A landscape with many peaks, sampled at points; each row gives a point and its height.
From any point a climber steps to the highest of the 3 points nearest to it. It stops when none of these is higher. Distance is the straight distance between rows; heights are no part of it.
Q323 height 408: [131 111 132  93 108 111 133 146 112 133 130 126  95 134 129 109 115 103
 143 140 104 124 142 137 117 113]
Q199 height 749: [136 117 124  71  93 102 136 146 125 120 120 125  71 150 124 110 119 108
 168 147 130 146 110 170  93 119]
Q714 height 308: [ 56 106 155  42  64 122 152 144 126 104 137 163 111  98 123 109  74 129
 147 131  88  98 123  99  99 103]
Q793 height 218: [132 126 140 130 131 130 121 131 113 136 137 138 131 111 136 122 125 110
 123 120  97 101 137 127 137 121]
Q174 height 540: [178 163  93 234 200 142  97 137 161 173 108  93 155 154 118 162 176 151
  84 117 163 171 143 148 179 147]
Q502 height 788: [140 110 132 119 128 121 134 140 128 131 123 117 102 145 121 110 126 104
 145 139 117 135 134 167 117 124]
Q772 height 548: [170 163  95 223 188 133  97 138 151 170 108 103 149 157 115 164 171 142
  89 114 156 168 136 148 170 150]
Q377 height 722: [147 120 120 165 169 127 120 119 131 138 121 134 144 137 123 132 163 114
 100 122 132 129 140 147 137 141]
Q930 height 678: [188 168 105 169 143 162 125 126 121 131 111  84 116 192 146 140 163  99
 145 104 153 173 108 181 127 152]
Q641 height 386: [ 95 103 140  65  95 139 138 136 121 102 130 152 100 122 138 101  98 120
 145 134 101 112 150 107 109 101]
Q153 height 672: [177 144 110 140 134 142 138 141 111 129 111  91 119 183 130 124 138  94
 139 117 153 162 106 162 112 153]
Q385 height 792: [169 137 109 167 149 129 126 132 115 143 110 115 133 163 119 130 154 106
 109 108 152 151 124 159 132 160]
Q562 height 233: [ 78 106 161  80  94 148 148 133 128 102 136 160 119 106 129 108  83 131
 139 125  93 100 141 103 122 102]
Q800 height 623: [ 63 101 162 174 111  96 145  99 150 133 147 172 180  49  99 140  84 193
 103 135 118  79 157  72 169 124]
Q855 height 356: [ 59  90 135  29  46 106 140 157 116  95 147 170  84 112 145 107  93 119
 162 135  98 104 116 122  59  96]
Q85 height 600: [ 69 102 173 137  96 123 144 111 132 113 143 173 163  62 104 121  78 167
 122 119 117  75 136  90 155 127]
Q307 height 417: [127 110 134  92 113 121 130 141 106 129 130 132 108 125 134 106 111 108
 138 132 100 112 144 121 122 108]
Q622 height 707: [143 129 115  60 104 120 140 143 132  99 112 115  71 167 128 116 135 109
 178 150 152 151  87 175  73 128]
Q808 height 673: [172 140 108 123 130 141 144 138 115 127 107  90 109 191 131 121 137  90
 145 120 154 164 106 162 104 150]
Q162 height 620: [ 73 110 159 167 117 112 138 100 146 131 136 167 175  56 106 140  94 194
 108 130 129  84 152  76 169 122]
Q598 height 741: [147 109 129 143 148 131 126 127 130 128 120 129 128 139 124 117 147 106
 128 127 119 128 137 166 129 131]
Q295 height 789: [157 131 110 171 164 122 118 125 126 143 119 129 144 144 117 135 167 116
  95 119 145 142 134 144 142 156]
Q741 height 640: [118 142 146 193 164 137 120 105 153 170 142 113 181  86 126 158 133 185
  87 136 112 118 129  86 177 127]
Q605 height 814: [171 136 110 158 143 135 132 135 116 141 109 106 130 172 121 123 143  99
 118 106 151 156 118 164 126 162]
Q830 height 438: [ 61 105 165  62  81 135 152 142 127 107 138 161 123  98 123 108  64 133
 143 131  91 100 129  98 114 107]
Q506 height 588: [124 137 140 207 179 148 119 102 166 166 145 101 190  92 128 159 141 185
  72 141 114 125 137  90 181 129]
Q177 height 71: [126 140 139 161 154 130 114 118 130 145 141 142 148 103 130 147 146 136
 105 123 101 104 135 119 147 128]
Q883 height 341: [ 81  74 139  28  50 106 120 157 105  70 152 165  52 123 150  89 103 106
 187 138 133 120 113 148  40  94]
Q799 height 617: [121 145 135 186 183 140 113 105 155 157 137 124 167 104 125 162 153 162
  86 139 111 123 134 101 165 129]
Q469 height 579: [128 140 126 182 186 133 113 110 154 147 135 132 162 113 126 156 164 150
  86 136 117 127 139 110 157 133]
Q933 height 547: [184 171  92 196 178 155 111 115 131 151 107  92 134 179 133 155 190 128
 121  97 163 172 118 177 158 152]
Q832 height 628: [117 137 147 199 159 132 124 105 155 177 139 104 193  77 126 159 125 199
  82 134 112 116 134  76 190 129]
Q965 height 700: [190 173  97 126 145 159 116 141 130 118 112  65  88 215 154 143 167  77
 171 125 150 183 115 176  96 140]
Q90 height 786: [143 109 130 104 120 119 138 143 126 127 121 113  95 152 121 107 124 105
 151 144 118 136 130 167 112 120]
Q880 height 578: [150 146 116 203 198 133 111 106 157 160 134 106 183 115 129 157 157 149
  59 140 128 149 144  88 170 141]
Q447 height 697: [176 150 104 109 127 144 142 142 113 119 108  86 100 197 131 126 137  90
 152 124 157 168 102 159  96 151]
Q495 height 391: [116 105 127  69 102 120 131 140 109 119 128 139  97 132 136 103 107 110
 143 138 108 118 150 116 110 106]
Q497 height 699: [181 172  99 112 126 148 126 145 120 114 115  74  83 211 144 140 146  79
 168 128 149 174 104 168  87 145]
Q19 height 651: [114 139 145 171 151 128 124 107 134 165 136 125 175  83 123 154 126 183
  96 126 115 101 132  73 176 127]
Q52 height 684: [159 108 119 135 141 134 140 129 122 126 111 114 124 162 125 112 144  97
 128 126 140 147 126 165 122 142]
Q739 height 331: [ 68 107 155  64  84 140 146 142 130 104 136 162 115 108 128 108  76 131
 146 130  91 101 136 107 114 102]
Q619 height 698: [142 130 119  53  91 111 134 148 124 101 120 122  64 157 134 109 134 107
 184 145 144 148  86 183  69 120]
Q624 height 778: [137 115 127  83 106 108 139 145 125 126 120 116  81 155 122 109 123 111
 162 146 127 147 114 171  99 120]
Q720 height 790: [169 146 108 184 157 125 113 132 120 151 110 123 141 157 114 142 162 113
 101 107 154 153 127 156 143 160]
Q419 height 767: [162 120 112 155 149 128 132 124 119 135 114 121 134 154 121 123 151  97
 111 116 143 142 129 161 133 151]
Q980 height 471: [ 67 105 173  83  87 136 152 133 130 106 139 162 139  86 114 107  65 136
 138 121  96  87 129  96 132 111]
Q711 height 595: [129 138 133 205 186 147 119 101 166 162 142 102 192  95 130 157 150 177
  70 140 117 135 136  87 178 131]
Q450 height 631: [118 145 144 185 172 138 119 107 150 163 143 122 167  98 128 160 145 172
  90 135 108 113 128  94 169 126]
Q932 height 616: [ 81 108 150 173 127 115 140  95 151 141 129 152 182  60 109 141 102 201
 102 130 133  92 160  61 180 119]
Q479 height 625: [ 75 103 173 116  97 141 146 123 129 111 141 166 155  77 116 114  75 149
 130 115 111  80 135 100 142 116]
Q879 height 273: [154 142 117 216 192 148 112  98 169 167 146  94 211 101 134 159 150 166
  45 142 121 149 143  82 189 146]
Q487 height 460: [ 59  94 163 147  97  91 152 105 128 125 157 184 180  40  95 127  75 172
 111 131 112  67 146  73 161 123]
Q684 height 615: [122 142 136 192 183 141 119 103 159 161 143 119 173 102 129 161 149 170
  82 142 109 125 135  92 168 130]
Q400 height 624: [121 145 142 176 168 133 114 110 144 152 142 133 159 100 126 158 151 153
  96 131 108 109 132 108 159 126]
Q472 height 768: [170 131 111 143 138 137 144 132 111 131 107 103 122 178 122 117 140  97
 128 116 152 159 116 162 119 154]
Q788 height 748: [ 74 111 165 150 105 126 140 105 136 117 138 174 170  62 110 130  86 177
 121 120 125  79 142  88 158 126]
Q674 height 447: [183 166  91 243 203 144  91 142 176 170 119  85 181 136 126 165 165 153
  67 129 149 172 151 128 187 146]
Q698 height 642: [112 126 145 127 129 139 129 110 113 128 134 152 159  86 134 125 117 147
 118 112 114  89 139  93 154 117]
Q657 height 387: [115 106 120  59  91 103 128 141 105 119 127 138  84 135 133  99 113 109
 155 145 115 129 139 128 103 106]
Q777 height 348: [176 168 102 243 191 137  96 130 167 176 133  89 195 119 127 167 154 147
  55 137 134 165 152 109 185 149]
Q45 height 563: [176 168  88 215 189 147  99 128 143 165 107  95 140 171 121 160 181 144
 101 105 164 172 131 160 171 146]
Q363 height 526: [ 68 101 176 115  88 125 152 126 128 112 145 167 156  66 105 111  69 148
 126 121 110  75 129  88 146 122]
Q258 height 325: [101  82 132  25  59 101 119 154  98  72 144 161  50 126 151  84 113 103
 188 139 149 133 107 149  48  95]
Q673 height 336: [122 143 144 145 144 131 119 116 119 149 142 143 151  93 132 140 134 141
 111 118 105  91 132 105 152 128]
Q210 height 682: [202 169  88 152 165 166 118 121 126 122 105  62 111 206 159 141 184  80
 155 105 149 183 112 181 122 143]
Q747 height 681: [187 161 100 176 148 158 123 129 120 135 108  92 122 186 138 140 159 105
 136 102 155 170 113 181 130 153]
Q28 height 645: [117 147 147 172 154 129 120 109 137 161 139 131 166  87 132 157 135 175
  96 128 110 104 127  90 165 127]
Q844 height 349: [ 81  83 134  31  49 108 119 151 108  73 149 167  56 124 148  91 107 109
 186 142 130 120 117 141  47  92]
Q809 height 755: [153 133 108  68 115 127 143 137 125 102 108 103  82 185 130 116 137 100
 170 143 160 162  96 171  81 136]
Q707 height 706: [168 128 110 121 133 137 148 134 117 123 109 100 116 180 126 115 135  93
 137 122 155 161 113 160 112 147]
Q824 height 598: [171 166  99 209 173 138 103 131 135 160 108 109 141 163 120 156 172 139
 100 103 158 164 127 163 156 151]
Q128 height 373: [111  99 119  38  73  98 127 140 104 106 128 149  70 132 140  98 117 111
 162 148 130 133 130 140  80 100]
Q991 height 719: [158 146  98  75 120 134 142 139 119 107 108  92  84 197 134 125 137  89
 162 140 162 166  93 159  78 144]
Q234 height 720: [136 123 124  66  93 104 132 147 125 116 117 119  71 152 128 109 122 108
 172 148 135 145 107 172  90 121]
Q689 height 680: [140 126 124 170 172 125 119 117 137 138 128 138 150 126 126 136 164 122
 100 126 120 129 141 139 143 138]
Q91 height 619: [ 68 104 156 183 122 106 142  97 156 140 139 164 183  50 103 142  92 204
  98 135 125  91 163  64 176 121]
Q315 height 668: [105 133 143 168 144 124 130 102 133 161 133 134 180  76 124 150 119 190
  94 126 130  99 136  64 181 129]
Q986 height 685: [207 166  86 136 171 157 110 129 127 120 104  51 104 216 165 142 185  67
 164 111 149 183 117 181 109 143]
Q796 height 309: [ 78 109 149  69  84 143 144 139 129 105 132 158 109 119 134 107  86 126
 146 134  94 105 144 104 108  96]
Q672 height 550: [107 114 147  97 116 147 136 124 111 114 133 149 135 103 140 109 102 122
 128 119 105  95 149  99 135 110]
Q327 height 736: [136 119 137 148 144 127 124 131 127 137 135 133 131 121 128 126 145 111
 121 126 104 113 140 148 132 125]
Q277 height 813: [164 162  89  68 118 133 127 148 115 101 117  85  77 205 139 136 152  80
 170 136 161 164  89 161  63 146]
Q650 height 389: [106 104 133  67 103 131 134 133 113 112 130 144 104 125 140 100 105 113
 140 131 103 112 154 107 117  99]
Q470 height 535: [121 114 138 108 124 139 128 132 107 123 137 145 136 110 138 111 112 119
 127 120 104  95 143 105 137 113]
Q941 height 462: [ 64 105 171  74  82 135 158 142 128 107 140 162 128  90 115 105  61 134
 141 123  92  94 128  98 121 111]
Q754 height 807: [ 80 105 173 134 103 137 142 114 129 109 140 170 165  67 116 122  83 161
 127 117 118  80 137  92 148 124]
Q391 height 448: [ 54  89 153 150 104  82 156 101 131 130 163 185 184  32  94 131  75 184
  99 144 104  63 156  64 171 118]
Q857 height 676: [175 167  98 203 168 148 110 125 132 155 107 105 134 172 122 153 173 132
 113 101 161 168 124 171 154 154]
Q663 height 750: [154 114 118 159 159 126 124 123 127 135 114 129 139 145 122 125 158 107
 109 119 135 137 134 157 135 147]
Q863 height 626: [162 159 104 220 188 128 100 139 153 172 123 105 163 134 114 162 161 139
  68 129 144 160 146 117 169 151]
Q532 height 597: [128 140 131 190 190 137 114 104 159 157 142 116 174 106 128 158 156 160
  78 142 120 132 140  99 168 131]
Q783 height 809: [169 170  93  77 122 138 121 152 116 104 117  79  74 212 143 140 150  79
 173 134 160 166  93 160  67 150]
Q729 height 311: [124 100 120  29  68  94 121 149  98  92 133 146  59 130 143  89 117 105
 181 139 152 139 105 155  65 107]
Q835 height 545: [115 113 138  93 116 136 131 132 107 118 135 144 126 113 137 105 106 119
 130 124 103 100 151 100 128 107]
Q881 height 756: [175 173  98 101 126 145 119 149 123 113 116  73  78 215 147 144 151  78
 176 132 152 178 103 168  79 143]
Q256 height 79: [129 134 139 152 147 127 117 125 125 142 139 143 144 106 131 135 139 122
 115 122  98 101 134 128 147 127]
Q611 height 48: [ 68 106 156  54  71 135 149 147 127 105 134 162 106 109 132 108  81 129
 145 133  90 103 137 105 100  99]
Q623 height 780: [148 107 126 119 132 122 142 137 130 121 115 114 106 156 125 108 129 104
 145 136 129 145 127 169 115 129]
Q51 height 709: [139 113 135 133 130 121 125 137 120 133 135 128 120 127 128 119 127 100
 130 128 101 114 137 146 127 121]
Q101 height 674: [135 124 122  58  91 101 135 149 120 109 121 120  67 152 127 109 125 107
 177 149 139 143  97 175  79 122]
Q621 height 351: [188 173  89  98 144 143 102 150 133 108 108  63  64 223 157 147 176  65
 183 128 162 180 119 182  72 141]
Q593 height 367: [ 62 108 161  53  70 130 158 144 127 108 139 167 112  98 121 106  71 130
 148 131  85  99 129 100 105 102]
Q542 height 730: [190 171 103 146 140 164 124 135 125 122 111  70 101 205 149 139 159  88
 167 112 150 177 109 178 109 145]
Q587 height 234: [123 133 143 139 137 130 119 123 114 141 139 144 144  98 135 131 127 126
 115 118 100  92 134 112 145 123]
Q384 height 105: [ 67 105 144  46  63 127 143 144 128  99 137 165  97 116 135 109  88 125
 151 138  92 108 135 113  87  99]
Q911 height 478: [ 60  86 173 116  91 108 154 117 117 111 156 175 168  52  97 107  64 153
 126 124 112  67 133  84 153 123]
Q504 height 401: [126 109 126  78 100 104 131 145 110 127 127 129  87 140 129 103 109 104
 151 142 108 127 138 135 109 107]
Q606 height 785: [149 137 105  61 117 131 141 140 124  95 113 107  78 185 137 122 148  99
 175 143 161 158  85 172  69 134]
Q369 height 636: [ 92 121 146 172 141 122 138  96 136 156 129 137 185  67 121 144 108 199
  94 126 132  99 145  61 185 121]
Q945 height 374: [ 91 100 129  45  77 117 132 135 115 101 129 157  83 130 141  99 106 114
 155 144 113 122 144 123  89  96]
Q437 height 739: [142 110 133 141 142 128 124 135 126 127 128 129 125 132 129 117 136 108
 130 131 108 127 140 159 129 125]
Q404 height 648: [108 132 147 183 148 125 128 103 141 171 135 118 186  74 122 153 118 194
  89 129 124 104 140  65 187 130]
Q639 height 656: [133 132 129 163 163 128 115 119 138 136 132 135 142 123 128 136 158 125
 108 124 109 117 138 140 140 130]
Q319 height 527: [115 137 145 141 139 131 121 110 113 143 139 148 158  91 130 137 126 146
 111 116 114  88 132  93 158 128]
Q746 height 815: [ 94 125 152 156 134 128 137  97 133 141 125 154 175  71 118 139 112 189
 107 122 133  93 141  69 173 127]
Q993 height 450: [131 114 135 106 119 120 129 140 108 133 134 130 115 120 132 110 115 105
 134 125  96 110 146 130 127 116]
Q700 height 368: [102  92 120  32  64 104 119 140 107  91 133 157  63 128 143  92 119 115
 170 144 130 129 128 139  69  98]
Q774 height 686: [199 171  90 128 155 155 114 137 129 116 109  55  94 217 160 144 175  70
 173 120 153 183 118 178 101 140]
Q40 height 326: [129 112 120  37  71  91 126 148 100 100 130 137  58 136 137  98 117 101
 184 140 150 140  96 160  66 112]
Q813 height 690: [161 135 109  92 125 135 148 136 120 111 106  94  95 187 128 118 134  96
 153 139 158 162 102 162  90 145]
Q424 height 353: [ 67  83 138  26  43 106 129 155 107  79 154 169  62 114 149  96  94 112
 177 139 110 106 111 135  41  93]
Q767 height 757: [147 119 121  84 116 120 147 139 129 115 108 109  85 168 122 110 127 108
 161 146 138 152 110 177  94 126]
Q173 height 677: [191 170  93 172 161 163 118 119 121 130 110  80 118 193 147 146 179 101
 142  98 153 175 113 186 134 152]
Q752 height 716: [165 120 116 135 140 129 143 131 122 125 110 108 119 170 123 111 138  96
 132 123 149 154 117 164 116 145]
Q113 height 774: [153 156 106 203 188 120 104 132 146 165 119 116 158 135 113 156 165 133
  74 124 144 157 141 118 159 152]
Q565 height 379: [114 102 121  47  84 103 128 141 109 114 129 146  80 133 133  99 114 112
 154 145 123 130 138 131  92 103]
Q418 height 687: [110 138 147 140 135 134 128 103 117 142 135 153 164  82 129 138 124 155
 108 114 119  86 135  84 159 125]
Q873 height 817: [ 84 116 164 146 118 132 132  98 134 123 133 168 169  68 117 131 101 174
 118 117 130  81 141  82 160 123]
Q75 height 496: [ 67  95 180 104  89 119 154 129 121 109 149 166 156  63 101 105  61 145
 132 119 107  78 128  87 143 122]
Q386 height 812: [156 150 104 194 178 117 106 131 132 159 114 127 153 142 113 151 166 125
  81 116 150 150 138 135 154 155]
Q146 height 358: [114 143 143 152 144 129 121 111 120 152 140 145 164  88 127 146 127 159
 104 121 115  95 129  90 161 130]
Q620 height 652: [ 64 104 168 160 101 104 144 103 139 124 143 176 173  51 101 137  81 181
 113 129 120  76 142  82 163 128]
Q248 height 248: [126 112 122  57  86  96 129 145 106 123 127 133  77 138 132 105 118 104
 161 145 122 138 126 144  95 110]
Q897 height 549: [ 98 105 151  80 108 152 140 131 117 110 132 155 121 112 136 107  94 124
 135 126  98 101 148 101 123 103]
Q969 height 335: [ 72  74 141  23  46 100 124 163  99  69 157 166  51 119 150  92  95 106
 188 139 130 119 107 145  37  95]
Q870 height 613: [139 133 120 174 180 126 114 113 144 144 129 138 152 124 124 146 167 130
  89 128 121 127 142 127 148 138]
Q339 height 365: [ 82  91 125  36  60 110 123 141 116  87 141 164  70 125 143  96 111 114
 167 146 117 122 130 134  66  91]
Q50 height 491: [172 166 100 234 192 131  95 142 160 173 118  94 167 138 115 165 161 146
  67 128 146 161 151 122 179 149]
Q390 height 552: [ 98 108 153  99 109 152 135 125 118 107 134 156 138 100 136 104  91 130
 134 118 100  94 143  96 137 108]
Q686 height 805: [ 96 115 156 123 119 150 134 107 122 115 133 163 161  86 129 119 105 150
 121 114 119  83 138  92 150 120]
Q530 height 601: [179 177  93  97 128 143 106 155 129 108 115  69  69 218 149 149 162  71
 180 132 154 171 111 171  70 139]
Q964 height 811: [149 141 108 186 184 118 111 121 138 152 122 128 153 136 116 151 167 128
  81 126 137 146 142 123 151 150]
Q572 height 369: [ 79 105 136  55  83 131 137 140 125 102 131 160  97 121 135 105  95 121
 148 138  93 113 148 114  97  98]
Q607 height 644: [130 132 129 167 171 129 113 114 141 143 138 141 149 112 128 149 163 134
 100 129 108 119 137 129 149 132]
Q904 height 399: [183 167 101 244 191 139  97 124 169 176 136  89 207 113 131 166 151 150
  49 137 128 166 154 104 187 152]
Q887 height 599: [129 141 133 198 187 144 116 102 162 163 143 110 185 101 128 155 150 172
  77 142 115 130 136  89 177 129]
Q435 height 679: [196 172  92 164 156 167 117 123 126 129 110  72 116 200 150 145 175  90
 154 101 150 176 109 182 128 147]
Q582 height 612: [184 177  97 115 135 155 113 145 129 114 110  68  79 215 152 144 157  76
 179 127 157 176 114 173  88 141]
Q749 height 779: [141 135 112  48 100 120 138 149 124  83 124 119  64 167 141 117 143 103
 187 143 156 148  73 182  62 128]
Q735 height 509: [124 116 137 102 121 127 128 132 109 127 134 136 124 117 138 109 111 109
 129 123  98 104 147 114 133 112]
Q841 height 252: [ 75 107 163  74  89 143 146 139 131 107 137 158 118 105 123 105  75 131
 138 127  90  97 140  98 117 103]
Q655 height 802: [156 150  93  53 115 132 133 144 122  88 113 103  75 196 141 124 153  87
 176 139 162 159  84 168  63 139]
Q41 height 832: [154 139 109 181 177 118 114 122 129 148 117 130 150 139 116 146 167 119
  86 119 145 145 134 138 145 151]
Q692 height 423: [ 54  88 144 156 116  74 164  96 139 139 169 189 187  26  98 131  77 195
  89 151  94  59 166  42 171 111]
Q414 height 611: [156 115 114 102 134 133 148 133 125 119 108 104 101 175 125 109 134 103
 152 133 150 160 112 167 106 137]
Q219 height 689: [137 130 122  45  86 107 130 158 115  90 129 125  58 150 137 107 128 103
 194 141 154 142  76 183  60 118]
Q43 height 536: [133 117 123  56  86  93 130 144 114 116 123 126  70 144 126 107 119 107
 172 147 136 142 106 164  84 116]
Q943 height 743: [149 115 123 157 156 125 126 121 132 130 119 130 138 143 125 122 152 105
 112 123 125 131 139 159 133 136]
Q995 height 808: [184 163 104 140 131 154 134 137 116 125 111  79 105 198 137 134 142  88
 155 117 152 174 107 169 108 150]
Q756 height 398: [133 119 121  48  77  91 129 150 111 108 125 127  65 143 130 105 120 105
 177 147 141 141 102 164  78 113]
Q549 height 557: [ 85 108 167 104 105 150 142 126 125 104 136 160 144  94 131 109  89 137
 135 117 107  88 137  98 136 114]
Q224 height 319: [125 109 120  40  74  91 124 145 101 107 128 136  66 137 136  98 120 109
 171 142 139 135 117 150  77 111]
Q65 height 647: [110 128 149 134 133 137 130 106 116 132 135 157 162  82 129 129 119 156
 114 115 120  87 135  89 158 124]
Q333 height 725: [147 129 115  72 114 128 143 135 135 104 109 107  80 174 126 117 139 105
 173 148 151 157  96 176  83 129]
Q604 height 465: [ 58  87 163 133  96  91 152 108 122 117 159 180 175  37  95 116  75 164
 115 128 110  65 142  77 161 126]
Q901 height 482: [ 65  99 176  91  86 130 157 133 125 108 144 163 148  74 109 104  61 140
 131 118 100  83 128  95 139 119]
Q671 height 445: [193 173  96 252 199 145  92 129 181 175 125  85 207 120 135 169 161 156
  56 137 134 171 156 123 197 146]
Q591 height 316: [125 109 120  28  66  93 124 154  95  93 133 145  52 133 144  94 118  98
 187 138 153 138  92 159  59 110]
Q376 height 469: [ 61  97 170 133  96 100 149 111 128 117 153 174 171  47  97 119  71 165
 119 123 111  67 136  85 158 126]
Q279 height 704: [105 137 146 159 141 125 125  99 126 155 134 142 174  77 123 150 122 181
 101 121 125  93 132  68 174 126]
Q956 height 798: [163 159 101 210 176 124 104 136 141 165 117 115 150 149 111 156 166 131
  81 115 153 158 138 137 158 154]
Q928 height 565: [ 83 108 169 114 105 149 141 122 128 106 136 164 153  85 125 113  87 146
 130 117 110  86 140  95 141 114]
Q693 height 641: [196 169  86 182 170 163 113 113 122 141 105  82 125 192 144 154 190 105
 139  93 161 173 110 178 145 152]
Q282 height 361: [ 76  90 130  35  49 109 128 150 112  83 145 170  71 119 147 101 101 119
 172 140 114 117 124 135  57  94]
Q243 height 546: [155 156 105 212 196 127 106 126 157 170 129 106 172 126 121 157 162 136
  62 136 135 157 145  98 167 147]
Q528 height 339: [176 160 108 237 190 142  99 115 167 175 139  91 213 107 128 165 150 153
  43 137 127 162 151  93 191 153]
Q523 height 742: [156 126 111 164 160 125 126 122 119 140 114 129 143 147 118 129 161 104
 103 114 142 140 133 152 134 151]
Q948 height 806: [160 153 106 195 170 124 112 130 130 157 110 122 144 150 112 151 164 125
  89 109 150 155 132 144 149 158]
Q466 height 637: [106 123 144 190 144 117 132 101 144 169 132 117 191  67 123 153 114 202
  81 130 128 102 145  56 195 126]
Q9 height 695: [178 154 110 157 135 146 135 135 118 134 110  92 120 181 131 127 146  94
 134 108 151 166 112 166 120 154]
Q214 height 646: [114 144 148 182 158 132 121 105 143 171 141 118 177  82 123 159 133 182
  91 132 111 109 131  82 177 127]
Q979 height 696: [142 125 120  68  99 109 137 143 130 108 115 117  68 159 126 114 129 109
 176 151 140 149  93 181  83 123]
Q457 height 766: [173 158 103 191 153 140 113 130 124 150 108 110 134 170 121 147 161 120
 112 102 154 158 122 170 144 158]
Q76 height 715: [179 154 106 149 132 148 133 136 115 130 111  90 119 190 134 127 143  92
 140 112 150 165 110 165 116 156]
Q856 height 708: [170 156 101  92 123 142 139 145 117 114 110  86  90 204 136 130 141  87
 161 133 157 170  96 157  85 147]
Q755 height 350: [ 71  98 136  41  60 119 134 146 125  93 138 166  77 124 138 105  98 123
 158 145 100 111 133 126  76  95]
Q311 height 582: [140 142 118 192 198 135 110 107 155 157 135 117 171 116 125 157 163 151
  68 138 128 142 145  96 164 141]
Q921 height 818: [ 90 125 152 148 132 133 133  98 127 131 130 159 172  74 122 135 114 180
 111 120 133  90 140  77 165 124]
Q858 height 313: [107  91 124  24  62  95 121 146  99  83 136 155  57 130 146  85 115 104
 183 139 149 134 110 149  58 103]
Q823 height 683: [181 156 105 175 140 150 127 131 115 141 109 101 127 177 128 133 156 105
 129  99 152 161 113 175 133 158]
Q380 height 437: [ 56  96 153 171 108  85 155 104 148 136 159 179 183  35  91 142  76 194
  91 142 103  67 161  57 172 122]
Q237 height 784: [136 114 128  95 110 108 134 145 126 126 121 119  87 149 122 109 120 107
 154 142 121 141 126 167 110 116]
Q438 height 564: [182 167  96 193 158 160 113 121 128 148 110  96 129 182 131 151 175 120
 127  99 160 168 116 181 148 152]
Q508 height 823: [ 84 117 160 156 125 126 137  96 135 127 130 161 174  69 116 134 106 184
 112 121 134  86 146  74 167 122]
Q236 height 810: [ 85 115 162 139 114 140 135 101 130 116 132 166 168  73 124 124 100 164
 122 115 125  84 138  90 152 126]
Q433 height 787: [144 137 104  49 109 128 133 147 127  82 120 111  67 181 137 116 150  96
 185 141 160 154  75 181  60 128]
Q665 height 457: [122 124 138 124 132 136 127 122 109 133 141 146 142 101 136 122 120 122
 120 113 101  94 137 108 141 120]
Q104 height 773: [102 129 150 147 135 131 129 101 125 144 133 150 170  81 124 140 121 172
 107 118 124  88 135  76 164 126]
Q626 height 455: [164 157 107 223 196 131 101 122 160 173 137  94 189 115 127 160 150 149
  54 135 130 159 144  93 179 151]

Where does a climber stop that starts at each point below?
Q311 | Q508
Q447 | Q277
Q40 | Q502
Q457 | Q41
Q414 | Q502
Q173 | Q995
Q673 | Q508
Q813 | Q277

Two climbers start at each pair of points below. Name the first point that both come to, or write none.
Q593 and Q835 | Q479
Q248 and Q979 | Q234
Q880 and Q879 | Q799
Q904 and Q887 | none
